Each row is a point on a landscape with many peaks, with its height.
A climber steps from a point to the highest of its 2 nearest points, and stops where none of them is higher. Distance is the straight distance between rows; heights are no part of it.
<741> height 35.1: [145 179 128 178 183 162 164 129 121 119 122 126 118 102  68 148 164 139
 170  95 111]
<218> height 34.6: [144 135 110 120 125 110 117 155 151 142 116 139 104 127 161 159  86  89
 178 147 167]
<564> height 21.5: [116 128 176 139  87 167 103 163 133 134 103 131  79 105 189 112 122  90
 166 127 123]
<838> height 52.8: [121 147 131 114 157 118 103 132 121 135 166 116 150  93  77 162 138  81
 175 141 124]
<1117> height 30.3: [119 152 142 170 133 139 126 116 135 196 101 134 108 130 146 154 148  74
 161 157 131]
<680> height 28.5: [ 96 106 152 116 167 147 118 143 170  95 128 151 153 127 152 133 114 130
 132 102 125]
<211> height 30.2: [157 106  68  92 110  60 104 153 127 134 115 126 101 184 162  95  80  56
 143 125 139]
<869> height 40.0: [116  87 114  91  71  89  77 160  94 110 128 110 120 152 139  86 125  99
  61 177  92]
<32> height 43.6: [151  63  93 161  78 117 140  95 145 176 101 114 106 100 170  83 128 124
 130  97 106]
<659> height 16.4: [107 116 139 132  72 153 132 147 143 123 166 113  86 136 182 141 140 151
 111 154 124]
<210> height 32.7: [128  38  90 127  80  87 119 130 126 123 127 119 135 150  83  72 102 159
  22 147 130]
<220> height 12.6: [115 165 128 117 175 121 115 122 121 110 125 147 189 143 120 177 128 125
 160 105 124]
<725> height 28.7: [118 189 134 128 177 138 156 111  99 111 160 126 174 131  36 129 138 168
 113 117 148]
<440> height 35.0: [133  60  72 101  53  88  83 130 118 120 121 120 124 128 133  73 120 154
  36 174  90]
<45> height 24.1: [153 134 134  99 215 120 141 131 141 133  90 139 163 126  88 129  98 107
 159 122  94]
<485> height 41.6: [ 93 121 128 138  45 147  81 160  87 105 131 117  98 140 179 129 159  84
 130 129 126]
<966> height 39.4: [159 186 163 153 151 162  85 120 158 124 123 161 141  84 147 200 147 128
 180 145 117]
<897> height 37.4: [ 99 110 123 143 112 146 145 148 146 132 111 136 107 107 127 135  95 115
 160 132 164]
<37> height 25.3: [141 184 165 175 203 165 140 137 149  95 131 147 161 101  74 165 158 161
 150 110  85]
<128> height 16.8: [144 189 167 167 137 157 121 143 145 130 154 136 107  75 103 171 183 169
 161 137 184]
<614> height 44.8: [ 78  91 142 151 162 165 144 113 145 146 123 117 136 155 138 108 143 143
  70 123 118]
<671> height 25.1: [166 126  93 119  66 122  79 163 115 102  94 120  99 160 203  89  60  82
 176 114 110]
<475> height 47.1: [ 81  93 124 138 107 121  96 111 149 150 105 133 155 106 172  65 126 113
  69 122 105]
<664> height 46.4: [126  66 134 120 173 114 150 119 149 136 176  88 160 137  78 119 109 131
 104 116  82]
<110> height 48.7: [113  67  69 151  74 108 119 134 153 154 108 131 122 131 188  91 103 105
 132  82 123]
<313> height 26.2: [128 189 170 151 150 179 128 123 161  99 151 146 130  79 119 193 154 170
 184 137 135]
<666> height 26.3: [140 115 161  81 186 119 132 147 166  85 120 130 170 118  88 132 106 130
 148 106 121]
<843> height 52.2: [126 147 118  79 152 100  93 125 138 150  96 135 130 140 128  99 118  97
  92 164 136]
<323> height 34.3: [ 71 146 139 165  91 148 139 120 168 165 122 137  99  57 133 113 110 140
 150 131 174]
<55> height 35.9: [106  30  88  94  87 108 145 155 135 121 114 124 134 157 121  88  89 140
  76 119 125]
<498> height 20.0: [145  96 104  91 138 106 140 111 121 136  96 113 151 121 127  88  96 133
 107 121 102]
<1042> height 39.9: [ 99 109 104 153  71 129 129 125 121 133  95 118  88  81 145  88  80 107
 154 144 130]
<73> height 33.3: [106 153 123 107 145 126 133 130 178 116 147 115 127 109 119 178  95 153
 147 187 151]
<340> height 21.7: [173 136 116  91 181  84 129 115 126 137  83 131 138 144 133 102  92 106
 146 106  91]
<482> height 38.6: [123 151 113 156 144 153 167 114 147 120  96 141 130 106 164 145 103 165
 155 111 101]
<410> height 7.3: [172 186 161 153 183 101 143 153  73 105 139 157 167 124   5 181 157 139
 164 133 142]
<5> height 44.5: [121 107 121  93 114  94  94 135 142 145 154 110 108 153 136 107 140 105
  70 181 121]
<422> height 38.3: [137  45  83 142  83 111 125 118 132 154 130 103 108 115 151  90 145 150
  80 129 125]
<477> height 7.6: [ 84 106 120 139 103 138 126 114 135 153 189  78 101  88  96 107 143 122
 105 156 124]
<1122> height 17.2: [147 160 130 108 118 121 162 126  89  88 158 137 136 143  98 122 148 174
 118 118 170]
<1009> height 31.9: [ 84 125 165 183  72 131 134 112 155 196 140 132  83  88 160  86 136 139
 123 142 133]
<332> height 34.7: [118 118 161 122 165 162 131 112  97  82 121 101 162 128 109 124 136 139
 106 112  86]
<718> height 51.7: [140 115 123 137 171 133 165 147 136 115 134 118 131 109  75 180 103 124
 187 114 130]
<892> height 29.8: [138 160 154 106 170 148 138 102 103  88 159  78 151 130  56 126 121 158
 129 142  78]
<191> height 8.8: [ 97 147  97 146 102 120 140  83 124 170  98  93 124  93 144  90 114 155
  85 202 110]
<424> height 9.3: [202 175 148 132 194  98 137 151 120  91 134 186 171 124  52 182 141 129
 164 119 150]
<472> height 24.9: [131 158 160 134 125 137 142 135 119 110 150 146 130 146 106 210 137 132
 132 148 170]
<192> height 51.1: [ 80 131 124 124  88 129 115 130  83 130 117 128 121 109 122  85 139  76
 110 116 146]
<277> height 21.6: [127 191 146 134 104 143  70 122 115 128 127 166 137 131 199 166 144 105
 149 123 180]
<816> height 38.8: [ 89 186 134 149 173 137 125 105 151 135 144 120 155  91 106 169 127 163
 129 185 126]
<920> height 29.1: [152 106 168  79 117 105 144 158 135  93 151 147  97 156 132 133 195 146
 125  98 164]
<464> height 46.5: [102 148 106 127  78 128 116 129  92  95 143 118  95 134 148 131 139 100
 110 123 157]
<355> height 2.7: [197 190 153 183 171 130 163 143 102  66 170 147 180 130   4 201 144 184
 152 118 156]
<582> height 34.8: [140  78 106 163  87 130 116  83 107 166 149  79 107 131 120  89 160 166
  53 159 109]
<832> height 21.9: [127 137 150 112 192 113 178 117 125 150 147 137 155 188 104 138 144 139
 109 115 114]
<94> height 36.1: [110 176 108 141 171 123 164  95  96 118 127 117 169 130  88  99 144 174
  90 117 116]
<844> height 18.3: [155 103 141  73 159 105 163 121 116 142 124 127 151 176 109  93 132 136
 101 113 115]
<463> height 27.4: [176  86  66 105  75  85  81 172 132 112  97 113  91 188 203  75  80  82
 130 140 100]
<1116> height 32.5: [136 134  84  92  86  96 102 142 143 117 133 112 111 134 159 129  95  91
 153 134 135]
<458> height 43.0: [109  79 106 122 147 125  98 104 161 154 126 132 153 120 163  93 158 113
 119  85 102]
<1053> height 24.0: [137 133 176 108 149 151 138 120 124  89 191 109 163 171  56 154 118 168
 116 130 115]
<572> height 20.5: [163 142 175  89 152 136 121 133 134  87 140 147 110 130 144 167 174 147
 151 111 159]
<1058> height 14.4: [162 167 132  95 145 124 110 125  92  99 148 149 199 138 113 206 120 162
 156 107 152]
<930> height 26.5: [ 88 126 117 121 114 128  78 140 142 160 101 135 151 154 213 103 101  76
 123 118 145]
<949> height 54.7: [108  86  55 117 107  95 147 107 173 159 131 122 135 122 176 114 113 122
 123  93 154]
<421> height 19.3: [112 109 154 142  75 139 141 163 135 132 104 137  51 142 184 115 139 114
 126 147 131]
<679> height 34.1: [125 101 124 134 140 123 146 105 130 180 124 107 104 108 132 125 138 104
 153 146 105]
<354> height 37.8: [127 112 125 144 146 131 144 120 159 177  72 117 108  96 153  97  98  86
 164 118 103]
<273> height 46.2: [131 105 121 123 113 111 117 154  68 112  91 113 115 153 104  77 125  83
 110 127 119]
<1028> height 42.9: [100 158 122 109 171 115 131 106  97 145  99 142 148 135 121 103 139 124
 103 127 140]
<189> height 18.5: [155 184 139 123 134 137 111 116 115  98 181 122 155 130 117 218 144 174
 126 131 173]
<553> height 11.4: [179 193 149 143 198 129 124 165 130 101  90 179 124 106  77 170 145 117
 176 154 132]
<737> height 27.8: [ 97 151 115 154 106 132  98 123 150 207 123 144 137 133 195 139 110  78
 150 127 139]
<248> height 23.4: [138 113 135 131  64 155  92 172 148 107  84 141  63 136 211  89  86  81
 192 103 123]
<367> height 47.8: [109 111  93 125 119 100 142 126 179 164  99 141 116 119 172  77  80 126
 120 135 163]
<752> height 52.1: [136  49 134 118 127 118 158 145 136 127 166  94 122 127  79 131 131 102
 147  88 109]
<772> height 62.8: [106 103 145 127 139 133 137 154 126 108 172 117 138 136  63 163 141 110
 159 116 121]
<496> height 14.5: [142 122 115 118  91 121 170 113  87 100 144 122 117 173 135 148 135 171
 107 110 129]
<723> height 55.2: [183 101 155  70 132  84 161 153  85 113 104 151 101 186 110 108  92 109
 162  85 129]
<650> height 35.5: [145  89 145 114 138 142 134 153 122 107  88 128 103 158 159 142 119  80
 153 114  98]
<923> height 39.5: [ 93  46 109 120 131 129 142 118 149 131 118 130 171 163 117 113 115 129
  62 119 112]
<531> height 16.6: [156 197 157 170 193 154 131 164 128 100 119 148 136  86  53 195 164 162
 146 157 120]
<1111> height 21.3: [123 175 145 114 150 119 154 129  65 111 143 157 150 162  67 164 148 156
 125  99 172]
<10> height 51.8: [ 83 108 129 173 120 162 129 110 124 164 116 146 130 104 155  81 153 134
  93  96 136]
<633> height 42.0: [128 118  97 133 134 113 113 124 162 177  63 151 118 105 180  59  88 103
 158  84 129]
<390> height 44.4: [ 95 130 125 151 115 174 139 101 115 142  85 117 154  93 178 132 118 148
 133 112  95]
<1029> height 42.1: [166  88 146  95 140 113 126 155 113 121  71 156 123 205 131 121 111  76
 164  78 129]
<867> height 12.4: [134 101 119 119  96 119 187 109 109 102 163 117 100 175 123 104 145 187
  55 137 143]
<208> height 31.4: [144 115 123 145 128 158 131  79 114 137 181  92 108 137 103  85 182 169
  86 146  98]
<600> height 39.2: [101 118 137 121 107 167 124 108  86 106  91 120 147 128 154 122 105 130
  86 124  83]
<279> height 42.3: [134  87  96 131  91 121 107 121  90 132  72 118  86 101 125  60  99  96
 115 135 109]
<1015> height 28.9: [ 89  83 137 178  53 137 103 126 167 189 142 142 110 115 201  97 139 147
  87 151 103]
<952> height 32.4: [101 120 142 120 151 171 179 136 160  75 120 125 136 113 133 159 100 169
 128 116 120]
<1114> height 9.6: [107 177  85 124 101 104 142  84 136 171 145 118 134 108 132 118 125 156
  88 165 149]
<580> height 8.2: [102 137 130 146  91 147 126  93 142 140 164  86 110  91 135  91 131 149
  91 200 120]
<784> height 26.7: [153 135 144 143 169 141 159  95 118 147 170 123 141 160  96 116 185 152
  95 127 105]
<66> height 10.7: [128 135  95 118  88 111 150  82 121 140 154  97 101 130 138  79 137 184
  72 154 165]
<293> height 41.4: [151  72 139  86 110  89 154 164 114 104 147 134  95 194 123 113 135 120
 129  92 143]
<122> height 24.6: [113 165 126 121 102 148  63 144 120 126  91 157 133 154 230 130 109  96
 154  88 152]
<171> height 17.5: [144 185 165 123 145 133 114 123 126 145 137 157 130 139 169 179 189 123
 140 135 144]
<711> height 44.7: [172 143 120 170 155 152 152 144 141 117 140 131 127  86 104 185 149 131
 202  85 133]
<294> height 30.6: [112 133 134 115 146 129 112 132 138 127 147 130 129 136 147 191 120 115
 115 159 141]
<1083> height 46.1: [106 182 154 141 177 121 121 115 135 123 173 121 143 116  65 159 142 113
 140 174 143]
<379> height 13.8: [153 205 126 135 142 147 125 109 135 147 186 122 114 115 113 172 169 168
 153 141 160]
<697> height 58.3: [207 171 161 136 136 156  92 142 117  94 143 159 163  70 111 212 152 131
 202 130 129]

Where does a climber stop that starts at each point below?
<66> -> <843>
<498> -> <390>
<1058> -> <772>
<844> -> <949>
<171> -> <949>
<410> -> <772>
<379> -> <772>
<355> -> <772>

Call two points neighbours if one is among the 2 nearest of the other. Go from one point of each pair to the other, from neighbour to neighbour, staying as high as possible. Name the lowest point that can't be avoided.
<10> and <192> -> <1015>
<843> and <10> -> <210>
<949> and <390> -> <844>
